A landscape with many valleys, sampled at points; each row gives a point and its height.
A ball rolls from a point to the lowest of its 5 nearest points, and stops where none of them is lower. Distance is the straight distance between rows; heights are no part of it.
K_666 (h 4.50): [144 146 130 141  93 113 137 111 139 136 125 125 126 109 113 136 104 103
 144 100 140 131 139 114 121 110 125 118 143 136 114 110 120 138 119 126
 122 119 139 116 130 145 163 108 118  91 111 141 137 118 160 135 163 102
 120]
K_352 (h 3.73): [ 81 115 151  66 189  97 133 111  81 141 136 153 133  71 124 137 126 143
 156 134  75 144 146  99 154 131 191 113 109 127 144 132 132 117 121 150
 158 133 164 135 124  78  86 154 168 217 149  64 136 155 135 147  76 141
 141]
K_556 (h 2.50): [ 79 117 162  67 204 101 145 111  65 150 117 175 144  59 142 144 109 141
 169 142  69 159 161 103 130 166 216 115 121 116 153 106 129 117 152 156
 142 110 146 166 142  78  68 161 179 209 132  41 182 181 140 140  87 145
 160]
K_287 (h 7.33): [140 140 133 142 101 120 133 117 150 136 139 136 123 146 121 134  97 112
 129  95 135 126 151 118 129 108 108 104 134 148 121  98 121 132 141 132
 121 133 137 124 127 149 150 103 118  79 117 151 141 141 143 123 155 103
 120]
K_247 (h 3.25): [129 148  76 120 117 151 108 130 112 149  56 107  87 127 115 147 151  98
 127 182 144 137  86 155 108 145 131 172 137 145  99 138  95 149 117 108
 104  97 111 124 108 115 132 145 133 105 127 116 143 105 146 110 180 136
 110]
K_214 (h 6.85): [138 167  70 127  95 163 106 130 114 145  56 115  80 141 126 143 157 115
 121 190 161 141  84 167  97 122 109 176 146 133  76 142 114 164 124  73
  88  85 100 111 137 139 136 141 126 143 131 144 131 113 138 103 186 149
 113]
K_458 (h 2.86): [105 115 167  87 132  99 137 110 104  91 166 131 162  94 121 130 106 134
 154  93  83 146 173  63 143  89 161 104 108 129 153 146 136 113 113 122
 175 186 161  99 117 105 135 107 161 147 140 136 104 139 146 160 108 130
 131]
K_199 (h 6.94): [ 67 131 146  75 188 104 149 120  74 149 114 127 151  69 145 156 137 129
 168 142 110 157 133 119 133 147 202 115 111 102 163 115 115 124 120 140
 142 136 145 158 116  79  91 152 156 194 140  44 148 133 142 146  85 134
 151]
K_858 (h 2.76): [130 164  79 149  78 150 120 108 139 156  84 128  91 137 115 134 134 117
 108 173 150 141 109 139 109 109  93 165 154 101  80 137 124 157 125 106
  95  99 100 111 135 139 142 127 110 117 111 155 135 115 142 123 190 123
 136]
K_915 (h 2.40): [124 138 125 123 108 122 123 117 122 110 122 125 129 102 133 148  97  90
 151 114 121 140 113 115 123  98 134 121 124 125 128 113 111 152 129 122
 134 117 149 113  85 123 145 114 139  96 112 132 132 121 143 139 157 111
 122]
K_776 (h 2.70): [132 129 121 192  97 148 133 120 189 153 142 129 140 169 118 103 132 163
  67 144 155 111 125 165 121 109  47 131 134  97  95 135 149 128 140 125
  91  88  83 123 152 161 162 117  79  94 112 162  90 136 119 112 126 101
 121]
K_692 (h 2.17): [ 87 144 134 107 138 123 125 125 101 127 111 119 129  95 141 161 118  93
 168 120 105 138 100 116 130 131 161 130 114 121 141 128 106 143 109 105
 132 133 156 124  72 108 132 129 141 126 123  86 130 107 135 140 137 121
 138]
K_993 (h 3.66): [108 132 143  96 119 114 126 118 121 100 154 116 158 101 134 150 108 116
 159  89 113 130 128  98 139 104 144 107 111 139 135 123 135 132 120 120
 152 166 163 117 103 112 150 100 138 113 130 118 126 140 146 155 132 116
 138]
K_438 (h 2.03): [ 83 122 155  72 221  99 139 124  64 164 111 169 147  72 144 152 119 147
 173 134  75 163 149 112 127 154 213 123 124 116 147  95 137 131 149 158
 151 118 147 149 148  65  71 178 170 216 143  32 188 166 136 134  97 172
 143]
K_262 (h 2.99): [131 145  82 119 148 156 109 153  74 162  50 125 101 168 145 145 169  85
 138 172 150 149  80 164  88 165 166 183 158 188 139 125  94 137 117  99
  99 103  99 141 102 120 124 147 152 135 124  85 163  91 130  83 163 168
 122]
K_104 (h 4.33): [193 109 178 151 102 118 125 161 187 104 172 100 101 169  86  85 132 140
  92  84 142  62 153  99 179 128  65  90 104 138 153 141 129  93 138 163
 154 147 145 126 162 157 115 124 104  72 146 205  96 148 101 134 113 107
 103]
K_515 (h 4.49): [115  97  43 113 135 164 103 192  40 131  53 159 112 129 181 166 178  80
 159 160 166 180  78 174  51 186 204 174 158 187 183 104  90 141 139  95
 109 121 105 167 132 128 116 136 130 166 123  83 209  59 125  90 135 209
 121]
K_266 (h 3.22): [147 110 144 180  76 159 104 150 219 116 177 100 101 175 128  75 155 164
  80 139 152  73 129 174 170 111  22 112 119 113 131 161 152 118 154 143
 112 100 103  98 126 168 174 129  82 100 117 184  65 139  73 133  89  97
 122]
K_995 (h 5.11): [ 82 123  87  96 176 139 136 155  63 138  77 121 156 121 163 163 162  92
 147 146 131 171  96 152  68 197 186 152 131 139 161 100  70 140 109 122
 115 136 124 168 100 121  96 161 142 160 129  64 188  85 139 110 136 157
 133]
K_474 (h 6.37): [ 75 124 156  77 192 117 138 113  81 129 129 133 158  74 132 146 116 128
 168 133  91 145 141 116 145 146 205 110 111 107 145 125 117 131 124 128
 148 139 153 147  96  75  91 137 163 188 152  41 157 139 139 146  80 131
 148]
K_183 (h 4.05): [117 120  74 109 156 150 119 156  68 132  54 140 113 150 171 147 166  83
 146 158 152 156  65 172  86 174 179 173 147 176 143 108  79 128 121 103
  92 116 130 164 104 112 126 151 140 157 126  73 170  92 127 101 151 164
 129]
K_241 (h 4.55): [153 108 147 168  91 145 108 141 203 127 167 121 101 176 102  98 144 158
  85 116 127  69 139 142 180 113  40  88 118 135 128 146 142  92 146 147
 130 106 109 114 152 156 141 126  96  88 135 189  85 154  84 121 104  93
 123]
K_912 (h 0.69): [154 108 127 188  95 150 127 135 198 134 161 126 125 179 117  94 133 160
  76 138 143 103 124 164 149 118  35 128 136  99 114 142 161 122 147 128
 103  79 105 115 136 169 163 122  91  84 110 165  70 143  97 114 108 107
 115]
K_307 (h 3.82): [135 160  78 171  74 153 116 118 148 143  99 137  84 150 130 128 148 138
  89 193 160 143 101 164  87 104  82 169 150  99  69 142 142 159 150  89
  88 104  83 110 163 155 145 120 100 124 105 158 109 112 125 106 174 122
 124]
K_907 (h 2.56): [102 107 155  65 216  92 127 111  55 156 119 185 150  69 146 152 103 139
 173 134  35 156 169  92 136 150 221 127 144 134 137  92 156 130 149 163
 152 115 154 153 158  54  56 168 173 222 125  46 189 195 139 137  90 172
 169]
K_424 (h 7.28): [ 82 128 137  92 180 120 131 124  84 129 117 122 143  86 152 152 141  99
 158 133 111 144 104 142 117 142 189 122 111 116 146 107  85 141 105 127
 136 125 133 136  64  92 124 139 153 156 134  56 146 118 134 116 118 131
 137]
K_465 (h 3.37): [ 77 117 142  77 215 118 141 124  59 175 117 158 158  62 160 152 116 121
 159 147  99 170 146 118 104 152 218 124 120 124 158  92 115 139 131 159
 126 128 133 164 147  82  67 150 178 221 148  35 191 143 142 134 101 162
 148]
K_47 (h 4.04): [128 128  54 110 133 150 101 174  41 146  44 153 106 146 165 146 180  78
 153 160 173 167  73 168  68 166 184 187 157 207 159 117  95 129 144  88
  94 110  97 172 109 134 121 138 145 151 112  81 184  75 124  84 141 189
 125]
K_333 (h 6.23): [168  92 168 134 135  97 144 143 135  91 189 123 170 139  99  93 107 149
 116  59 103 115 175  63 179 134 129 106  98 131 149 138 161  77  86 138
 178 205 162 123 161 135 111 121 146 106 145 187 108 149 135 138 108 145
 149]
K_602 (h 1.82): [124 148  97 126 138 141 111 141  87 142  71 107 119 123 139 162 145  86
 144 145 129 140  79 143 104 163 181 154 142 142 131 117  92 149 105 111
  99 115 123 132  79 115 118 134 145 108 112  87 143  96 136 107 158 136
 121]
K_914 (h 3.58): [146 110 162 114 139 100 139 121 127  81 181 131 176 132 100 106 105 134
 128  47 112 126 168  74 150 111 147 102 118 147 144 128 144  92  88 131
 169 200 167 117 150 133 140 107 141 116 134 166 118 155 149 150 123 136
 146]
K_482 (h 5.90): [ 95 131 112 105 163 123 133 140  90 124  80 110 147 112 155 160 137  91
 166 132 116 147  89 153 106 158 183 134 125 128 137 119  75 139  97 121
 121 131 139 139  73 112 119 136 146 130 127  61 159 100 144 102 143 130
 134]
K_818 (h 1.86): [132 146  80 120 138 141 101 140  86 148  59 110  93 134 154 162 153  84
 140 155 132 135  76 158 106 144 166 172 150 143 122 123  92 163 117 111
 103 105 120 138  78 121 140 145 153 119 121 100 157 104 139 104 167 136
 104]
K_230 (h 2.33): [144 164 104 150  85 137 132 120 131 146 100 123 107 125 118 145 110 100
 127 142 142 134 111 119 104 114  91 148 157 117 103 123 107 149 130 114
 104  98 118 129 119 133 142 108 121 100 112 142 130 107 142 122 187 114
 113]
K_99 (h 5.23): [ 78 139 131  87 189 124 143 137  87 139  95 112 160  92 161 153 140 105
 173 140 113 163 102 146 106 156 188 132 109 119 154 102  82 134 111 132
 127 146 145 148  95  98 102 157 160 171 148  47 170 106 138 127 118 141
 136]
K_861 (h 3.63): [134 153  88 147  74 162 112 129 141 140  97 138  95 138 118 136 147 133
 101 195 165 151  98 147  92 118  86 169 145 117  78 149 127 166 142  93
  73 113 103 121 154 151 152 130 100 137 107 152 108 120 132 117 179 134
 120]
K_642 (h 5.42): [138 157  76 137  96 162  91 140 108 165  54 116  73 142 121 144 153 117
 118 214 165 131  77 168 106 131 124 183 148 129  91 152 106 157 126  82
  85  97  94 119 131 137 140 136 132 140 127 148 136 120 131 100 185 161
 110]
K_718 (h 2.59): [120 170  85 138  98 146 122 123 128 148  74 123  89 127 127 154 130 116
 133 165 154 133  94 146 104 122 110 161 151 126 100 129 114 158 121 110
 103 106 105 116 118 141 144 117 126  95 117 147 137 109 140 117 183 119
 111]
K_131 (h 4.61): [ 85 123 100  85 191 133 142 162  52 117  77 152 169  81 170 178 157 109
 158 149 138 184 131 144  58 187 207 144 124 124 162 100  81 133 112 138
 114 147 134 185 122  99  82 154 153 208 148  61 214  92 112 107 122 160
 135]
K_491 (h 2.14): [180 123 150 151 112 105 150 121 165 121 171 126 128 154  95 108 107 139
 122  62 120  95 164 110 156 112 111  89 119 150 133 116 156  99 120 139
 144 158 155 132 153 148 123 110 111  71 133 172 123 150 142 129 123 112
 119]
K_143 (h 4.02): [178 102 167 152 122  91 151 121 156  91 174 113 147 154 102  99 105 130
 120  56 130 100 158  94 165 133 115  89 116 149 138 131 153  92  86 146
 154 182 159 108 143 147 120 119 123  85 147 179 124 160 136 147 117 124
 140]
K_487 (h 3.98): [201 105 187 153  82 135 101 158 194  81 182 109  91 161 100  67 134 150
  87  99 151  49 160  86 200 120  63 103 116 141 141 166 136  70 135 179
 165 159 134 127 160 146 102 142 113  90 146 225  81 141  85 152 124 112
  97]
K_171 (h 4.78): [ 79 117  96  93 170 137 133 158  48 117  77 140 171 102 176 169 167 102
 160 147 138 190 116 153  59 179 197 148 131 148 177  99  76 147 120 129
 116 147 121 177 102 111  98 145 147 167 134  49 195  86 119 107 130 154
 136]
K_839 (h 6.05): [145 142 115 157  95 124 136 120 174 151 142 128 133 151 107 126 114 142
 113 114 154 129 137 137 125 113  82 122 143 119 104 112 142 127 142 134
 108 110 122 127 145 156 150 107  96  89 123 155 136 136 137 130 148 102
 124]
K_628 (h 2.32): [167 128 143 157 107 115 143 122 157 128 167 128 152 151  97 131 101 125
 109  70 132 100 167 101 144 107 114  99 124 160 129 106 143 111 132 134
 142 143 144 124 143 155 143 100 104  73 135 152 125 146 148 127 139 117
 123]
K_560 (h 3.57): [148 139  97 185  90 144 140 110 164 151 133 139 124 147 118 113 116 143
  97 142 158 121 147 142 105 115  66 134 138 112  82 122 136 143 135 132
 108 112 104 125 144 161 142 114  93  93 115 156 115 140 130 110 152 113
 124]
K_553 (h 3.02): [131 152  92 174  99 161 146 121 166 147 124 136 115 150 127 124 127 141
  90 166 169 125 126 162 102 119  67 154 161  99  76 129 145 133 145 117
  97  99  92 124 146 162 143 113  82 116 116 160 104 130 138 107 159 110
 121]
K_944 (h 7.52): [ 91 107  71 104 161 142 125 172  37 115  64 149 140 116 181 166 176  86
 155 158 150 189 100 163  54 194 206 157 148 173 175 101  89 132 122 114
 106 133 119 179 115 113 115 142 145 170 130  66 208  63 115  95 129 185
 141]
K_302 (h 2.78): [139 114 154 100 119 105 147 122 114  95 173 134 179 107 116 121  92 133
 140  71 106 136 168  66 156 107 140 113 110 139 143 138 145 108 109 124
 177 180 179 107 140 124 130 111 153 119 134 154 116 142 147 147 118 137
 141]
K_215 (h 7.25): [147 135 124 198  90 153 129 121 212 133 166 121  96 183 147  68 143 173
  57 155 161 108 100 180 145 109  39 135 131  85  94 160 183 138 146 125
 110  86  79  89 131 166 170 128  84 105 116 173  57 117  91 108 106 121
 123]
K_875 (h 2.75): [ 87 111 154  62 209  95 132 104  74 155 118 156 157  75 135 140 104 138
 174 133  70 155 173  82 136 152 218 127 120 111 139 105 146 125 147 156
 145 128 158 145 144  51  77 168 171 213 139  48 168 177 133 151  81 166
 135]
K_394 (h 4.29): [203 105 184 143  97 117 128 152 184  94 184 108  96 153 107  83 131 154
  84  80 127  46 159  74 204 132  72  96 115 147 157 163 125  78 128 171
 173 158 141 123 173 153  93 133 122  84 152 219  99 142 100 166 127  99
 111]
K_354 (h 4.86): [ 82 136 141  87 160 109 127  99  93 121 124 121 140  81 130 149 119 114
 176 127  97 148 114 113 145 112 168 110 100 110 153 121 115 120 132 126
 153 133 151 133  96  98 117 124 156 167 135  81 135 110 144 156  97 121
 129]
K_617 (h 1.44): [133 153 103 127 124 123 112 132 102 133  69 110 108 110 140 152 125  89
 144 147 121 136  88 152 100 129 141 157 143 128 123 126  96 143 108 115
 109 102 121 125  88 133 145 130 143 104 112 108 152  98 152 110 174 128
 122]
K_773 (h 4.52): [ 82 120 117  70 211 137 153 143  67 138  95 152 169  63 159 163 143 115
 171 158 127 178 149 120  67 173 208 135 122 109 160 105  95 153 125 161
 135 130 122 177 140  84  75 154 142 215 133  56 215 121 125 135 108 150
 139]
K_927 (h 3.24): [ 99 126 144  80 122 106 128 104  98  99 149 119 155  85 132 144 101 125
 169  99 100 141 133  94 135 102 161 114 109 133 146 136 125 124 114 127
 152 151 151 115 105 113 150 101 161 143 120 128 118 130 137 152 117 116
 128]
K_985 (h 3.38): [109 135 140 103 117 117 128 118 123 101 136 114 132  80 134 140 103 106
 168  98 124 134 115 100 126 104 162 125 132 132 138 127 117 133 112 113
 142 154 152 116 103 119 157 112 139 106 109 118 123 112 146 146 134 124
 123]
K_85 (h 0.55): [173 124 141 174  97 132 139 133 196 124 170 124 114 164  91 107 123 133
  98 115 138  76 154 143 162 110  68  94 130 135 134 133 139 103 144 158
 137 114 123 128 149 162 133 126  94  83 147 185 104 172 112 128 121 102
 126]
K_891 (h 6.34): [ 71 120 139  86 198 117 152 126  69 141  98 136 172  79 147 152 146 119
 165 144 109 156 141 120 115 163 207 121 101 118 152 114  93 137 121 140
 122 139 154 162 111  81  82 148 151 193 160  35 188 126 134 132  99 135
 138]
K_370 (h 1.56): [157 127 136 199  98 156 128 133 209 121 176 113  97 188 141  58 136 180
  75 161 149  84 107 184 154 120  33 132 136  82  95 159 177 123 150 122
 110  94  84  93 135 163 174 128  79  92 111 184  52 123  73 113  88 111
 119]
K_173 (h 1.94): [160 128 138 171  96 141 148 126 171 133 169 116 122 157  91 115 115 136
 109 105 147  88 156 138 151 114  80 102 140 154 114 118 144 111 133 150
 120 115 119 132 149 168 140 103 102  91 129 178 120 151 125 128 129 113
 118]
K_363 (h 3.72): [183 108 172 161  85 158  94 149 204 103 178 113 102 189 108  76 153 164
  82 110 142  62 165 123 184 116  26  93 121 133 148 156 136  90 150 170
 151 120 112 119 156 151 141 129  95  86 135 214  75 147  73 144 109 102
 101]
K_153 (h 2.42): [111 156 115 120 132 135 121 124 112 122  83 102 125 102 153 173 131  88
 160 121 119 133  89 129 113 119 156 150 130 122 134 118 108 153 109 121
 119 119 140 128  73 119 124 129 152 116 113  93 141 105 143 143 145 111
 130]
K_933 (h 2.77): [129 119 149  88 120 101 133 119 106  91 171 131 166 114 124 134  91 121
 147  84 103 147 173  82 146  91 140 118 106 138 151 146 136 126 120 121
 174 179 169 111 130 108 137 103 144 139 132 142 124 143 148 166 107 136
 134]
K_802 (h 4.70): [ 93 136 113  97 193 125 140 146  68 129  91 128 159 107 160 154 159  92
 158 149 124 173 105 143  77 174 186 139 122 129 166 111  81 142 116 128
 110 149 132 161  81 107  99 154 148 173 128  55 184  86 138 105 127 149
 140]
K_871 (h 4.62): [135 134 140 128 105 115 130 116 140 105 142 121 141 119 124 147 103 120
 150  87 114 124 145 108 123 113 132 108 129 145 139 110 132 132 120 123
 137 152 159 114 126 132 148 104 124  96 121 148 137 128 157 145 141 104
 133]
K_226 (h 2.06): [165 136 138 200  99 141 116 121 225 125 180 101  84 190 149  54 125 191
  69 156 161  89  81 209 127 129  49 160 134  84  88 181 204 140 131 112
 113  95  61  72 136 168 183 124  79 113 108 184  34  90  76 108  82 111
 113]
K_957 (h 2.34): [166 119 154 147 112 101 135 117 155 108 173 126 150 137 108 116 100 124
 132  61 125 115 166  93 148 101 119 102 120 161 140 118 141 100 128 128
 145 164 156 116 142 146 140 107 129  86 144 159 133 149 153 132 130 121
 133]
K_571 (h 1.32): [ 87 102 160  53 197  85 135  98  91 151 122 155 134  62 118 142 106 131
 165 133  52 158 161  83 156 142 206 109 121 121 145 122 144 113 145 153
 164 118 154 121 130  63  72 154 186 211 135  70 145 172 146 152  80 150
 158]
K_824 (h 3.39): [165 108 162 170  71 156  95 148 218 101 178 105 101 186 114  70 139 163
  70 132 150  79 149 138 183 105  28 105 113 129 131 165 151 106 161 157
 149 107 113 101 153 165 165 127  81  91 135 190  61 151  68 132  97 100
 113]
K_154 (h 3.50): [107 145 119 105 147 130 121 133 101 136  86 105 122 126 146 164 135  96
 161 131 118 138  87 151 109 132 169 142 122 129 139 119  94 147 102 114
 122 125 143 117  77 109 126 133 151 123 112  81 145 108 142 122 150 121
 125]
K_158 (h 3.54): [135 129 138 152 113 127 140 110 154 126 165 134 144 139 110 136  96 109
 129  75 119 119 158 106 129  96 120 112 138 161 123 103 131 130 123 129
 140 136 150 125 130 151 153 110 105  84 123 152 144 143 138 128 130 118
 121]
K_295 (h 1.31): [140 128 101 187 100 153 139 113 182 158 150 136 123 171 123  92 139 157
  64 162 157 120 120 164 106 122  53 141 148  89  88 152 160 141 135 113
 101 110  87 125 153 176 162 126  91 106 117 163  81 125 107 107 137 116
 124]
K_890 (h 0.75): [201  89 201 148 108  98 133 166 177  88 176 102 103 159  94  90 122 161
 100  59 131  66 156  61 196 133  88  99 101 132 155 151 150  76  94 178
 178 196 161 122 164 153  95 137 141  87 145 211 105 152  92 161 115 123
 123]
K_612 (h 2.27): [132 150  86 185  99 149 142 113 166 141 119 145 107 165 140  92 146 166
  73 179 168 151 101 179  89 116  57 173 154  91  66 156 172 168 146  87
  65 119  64 114 159 159 146 130  79 140 115 170  92 101 118 113 149 137
 118]
K_396 (h 1.91): [122 154 119 133 109 148 116 124 130 132  98 123 111 101 141 161 101 100
 155 127 130 137 104 125 122 110 125 137 139 126 114 129 108 145 119 119
 122 102 133 121 102 134 147 123 124 101 109 120 133 108 150 131 167 107
 114]
K_598 (h 2.05): [132 154  97 132  98 144 119 124 125 145  90 116  97 125 130 161 143 104
 135 149 134 131  84 129 112 117 128 152 141 132  95 122  95 152 119 122
 106 101 130 119 102 123 135 121 133  93 108 131 145 110 154 121 175 116
 114]
K_997 (h 4.24): [201 114 199 144  85 129 109 152 187  87 183 106 105 165 109  72 144 150
  92  78 142  46 177  66 197 111  57 107 105 140 151 161 120  77 123 190
 179 168 134 119 170 148 103 142 132  82 138 231  82 132  74 164 130 114
  95]
K_893 (h 2.83): [134 140  93 176  94 155 149 125 184 141 132 133 121 163 128 103 129 161
  75 162 177 124 117 163  98 115  46 134 147  85  74 129 159 155 153 119
  89 102  80 123 147 162 144 117  77 111 114 159 103 124 112 108 155 110
 128]
K_962 (h 6.15): [123 162  79 140  88 166 108 135 130 139  72 137  81 140 131 145 148 131
 116 199 166 150  88 163  89 114  95 178 142 113  84 151 127 168 134  82
  99 100  83 117 142 136 143 118 114 142 108 159 120 104 131 115 193 135
 122]
K_327 (h 1.47): [159 137 126 200 123 135 137 121 190 142 161 126 114 177 161  65 138 170
  78 157 150 114  81 203 101 125  70 162 142  79  77 170 186 147 150  97
  82 112  74  87 142 171 169 126  80 115 117 170  63  99  95 108 114 124
 124]
K_538 (h 3.32): [173 118 152 174  92 139 127 133 181 114 175 120 109 170  91 107 132 151
  92  91 135  82 164 124 166 117  67  85 120 145 127 136 137 114 141 151
 136 119 127 131 151 156 142 120  88  75 143 184  97 155 105 125 116 103
 115]
K_50 (h 3.48): [101 136 141  89 130 115 127 108 109 116 120 106 141  99 129 157 105 104
 163 115 113 134 107 114 136 119 158 112 112 128 144 114 106 143 119 131
 144 135 150 124  87 100 143 116 152 109 127  92 133 121 149 144 134 114
 115]
K_882 (h 2.93): [109 113 153  76 130  99 139 106  94  80 170 147 171 104 119 119  99 140
 143  80  86 146 171  59 144  99 155 102 103 135 135 132 150 104 122 111
 170 193 165 103 122 106 133 115 163 159 130 152 114 147 154 157 111 138
 152]
K_913 (h 2.64): [145 149  68 117 121 156  95 137  82 154  49 115  78 146 121 138 171  79
 135 179 154 136  73 176  97 155 154 176 158 161 104 130  93 149 119  99
  91  92 110 136 107 129 119 150 147 129 118 113 154 113 136  92 172 145
 117]
K_470 (h 4.01): [ 79 121 146  62 155 108 117 113 102 102 140 128 155  69 122 149 115 123
 166 101  90 152 140  84 147 102 174 102 110 128 135 130 124 129 116 122
 159 154 165 114 112  89 121 119 163 172 145  92 121 142 150 162 101 132
 145]
K_629 (h 4.59): [ 82 128 112  86 186 130 132 143  57 139  95 141 172  91 162 160 149 107
 159 148 133 163 126 146  74 171 198 137 110 117 163 112  84 151 113 149
 119 144 124 171 109  93  86 156 140 187 143  53 188  92 129 121 110 139
 139]
K_5 (h 1.87): [165 114 156 168 103 116 140 133 172 116 173 116 126 164 107 110 114 137
 112  93 125  91 153 124 160 115  91  98 134 160 132 109 142 112 143 145
 139 121 143 128 150 157 127 107  95  64 134 178 111 155 123 126 127 107
 118]
K_683 (h 2.60): [138 119 150 109 132  90 129 133 120  96 174 130 153 132 115 118 100 130
 135  65 126 120 160  82 150  95 147 104 119 140 143 131 146 109 111 112
 166 188 168 119 141 144 138 103 140 100 129 159 126 153 141 141 130 122
 141]
K_630 (h 1.64): [146 132 107 185 117 140 136 120 199 144 157 134 112 177 136  88 145 171
  63 172 170 111 103 189 106 125  49 151 145  78  71 151 180 159 138 107
  86 111  70 104 153 173 169 121  80 105 113 161  63 116  96 112 120 122
 120]
K_59 (h 6.33): [201 113 177 148 114  93 133 150 173  87 178 105 121 164 103  97 121 145
 121  62 131  76 154  82 193 125  99  90 109 146 142 144 141  80  96 157
 164 170 158 130 155 154 114 127 118  69 145 212  94 153 111 163 120 124
 127]
K_201 (h 4.60): [139 138  55 101 131 141 101 171  59 156  61 151 106 164 144 152 182  75
 128 163 166 156  81 167  66 171 197 190 152 195 137 127  90 125 137  87
 106 107  99 156 113 128 113 123 145 138 128  82 193  78 131  90 146 189
 120]
K_386 (h 4.09): [ 84 123 159  55 162 103 133 104  80 119 131 141 142  73 117 134 109 141
 165 130  68 147 150  79 161 116 193 115 102 120 141 138 135 106 138 137
 174 145 170 121 127  81 116 134 170 205 145  96 114 157 139 164  79 131
 144]
K_26 (h 3.12): [ 99 113 160  68 147 103 118 109  89 103 158 133 167  96 107 117 113 146
 161 112  90 145 161  66 157  95 162 116 104 119 143 134 134 108 124 119
 169 163 163 111 113  82 136 108 171 175 137 123 110 141 149 154  98 130
 146]
K_606 (h 7.62): [137 143 123 148  97 134 135 109 159 136 137 133 119 125 122 148 101 119
 143 113 141 113 140 115 120 105 115 122 151 137 119 116 133 130 139 131
 117 109 127 132 128 143 159  95 111  92 112 159 122 123 150 117 147 115
 107]
K_276 (h 2.30): [139 130 117 192 100 151 135 118 177 138 136 145 131 162 112 107 118 151
  87 140 160 111 139 157 138 107  54 113 143 119  93 116 151 135 150 127
 106  94  99 121 150 168 138 115  78 101 121 161 104 147 123 107 139 112
 129]
K_242 (h 2.23): [139 109 142 194  89 151 118 132 203 123 181 120 117 167 111  83 135 172
  78 135 147  78 133 158 169 116  43 109 121 111 112 144 158 115 149 145
 125  97  94 108 136 159 164 126  76  91 111 175  70 142  72 121 105  93
 120]
K_801 (h 3.23): [ 96  95 152  58 201  90 125 107  66 163 108 163 142  65 134 136 107 140
 159 121  51 160 165  84 147 147 210 115 117 126 145 105 148 117 146 169
 166 124 149 153 137  65  68 157 188 214 139  62 162 170 143 153  76 166
 155]
K_58 (h 4.25): [137 145 101 166  84 145 134 121 162 145 120 125 122 148 115 138 105 126
 101 137 162 127 132 139  99 114  78 132 156 113  92 120 140 138 139 116
  96 107  99 123 159 154 149 114 102  94 110 152 129 142 151 132 171 114
 120]
K_331 (h 3.94): [ 80 126 132  89 130 114 123 120 101 113 132 115 143  88 134 152 107 116
 172 109  95 133 115 108 140 116 163 112 112 126 143 111 117 138 123 117
 148 144 158 114  86 107 135 103 150 131 136  94 133 117 143 134 129 115
 129]
K_550 (h 2.61): [182 103 173 163 107  93 131 136 159 107 175 112 133 153  86  96 116 140
 113  67 127  90 166  97 169 130 105  90 110 152 136 128 149  94 110 132
 156 160 150 127 152 154 124 109 123  66 147 183 116 149 132 146 123 115
 137]
K_475 (h 3.62): [ 95 103 163  54 146 102 124  99  82  99 153 138 161  74 104 132 105 131
 149 123  75 148 168  65 163  96 172 120 113 127 149 146 129 101 130 133
 177 153 173 122 136  87 117 121 168 186 142 122 105 153 140 169  97 131
 148]
K_422 (h 1.68): [163 124 125 193  95 143 128 125 195 132 160 120 121 178 105 112 142 159
  82 115 148  89 133 164 157 107  53 109 130 124 112 137 155 119 142 144
 104  87  97 126 141 170 153 117  88  89 139 167  84 150 111 111 113 100
 133]
K_381 (h 5.81): [ 79 128 149  70 176 106 135 108  83 129 117 112 151  72 139 158 124 127
 176 127  87 144 138  97 160 134 190 103 101 106 163 119 125 129 127 129
 150 140 161 141 103  79 115 133 170 176 135  60 131 133 140 147  84 124
 144]
K_500 (h 1.92): [147 125 152 179 101 148 139 113 194 141 166 119 126 164  92 119 126 150
  96 119 145  99 145 145 134 116  67 102 141 119 126 113 151 122 143 137
 115  96 110 125 156 169 144 117  85  87 127 168 105 146 127 118 129 100
 131]
K_172 (h 3.77): [152 120 116 199  93 149 129 122 185 143 144 132 119 185 130  95 130 173
  71 160 162 116 114 187 129 125  50 136 136  88  90 153 174 142 150 113
 101 104  81 113 154 165 147 117  75 107 122 160  74 118  89 120 121 108
 132]
K_147 (h 3.84): [ 79 112 160  74 197 105 151 112  80 161 115 170 151  72 144 155 115 132
 170 143  81 145 148 113 119 160 203 106 110 117 152 113 118 118 138 163
 144 123 148 152 126  67  73 160 169 201 153  32 168 148 149 148  87 135
 135]
K_618 (h 1.39): [154 154  94 192 115 146 130 117 178 139 141 135  98 189 145  90 141 172
  70 176 163 136 108 188 104 133  60 164 148  94  77 158 178 164 149  90
  81 135  62 105 161 159 157 141  90 138 102 165  69  96 108 101 130 137
 127]

Where does a ball stop that starts at each point below?
K_944 => K_617
K_287 => K_85
K_962 => K_617
K_861 => K_617
K_914 => K_85

Call two points neighbours if one is among the 5 nearest of the other. Go from one point of each pair to the other, from neighbour to neighbour, staying as low as possible. Name the highest point that can't be avoided.
K_85 / K_438 => K_386
K_890 / K_295 => K_487
K_295 / K_912 => K_226
K_692 / K_617 => K_153
K_912 / K_617 => K_985
K_571 / K_438 => K_556
K_912 / K_85 => K_500
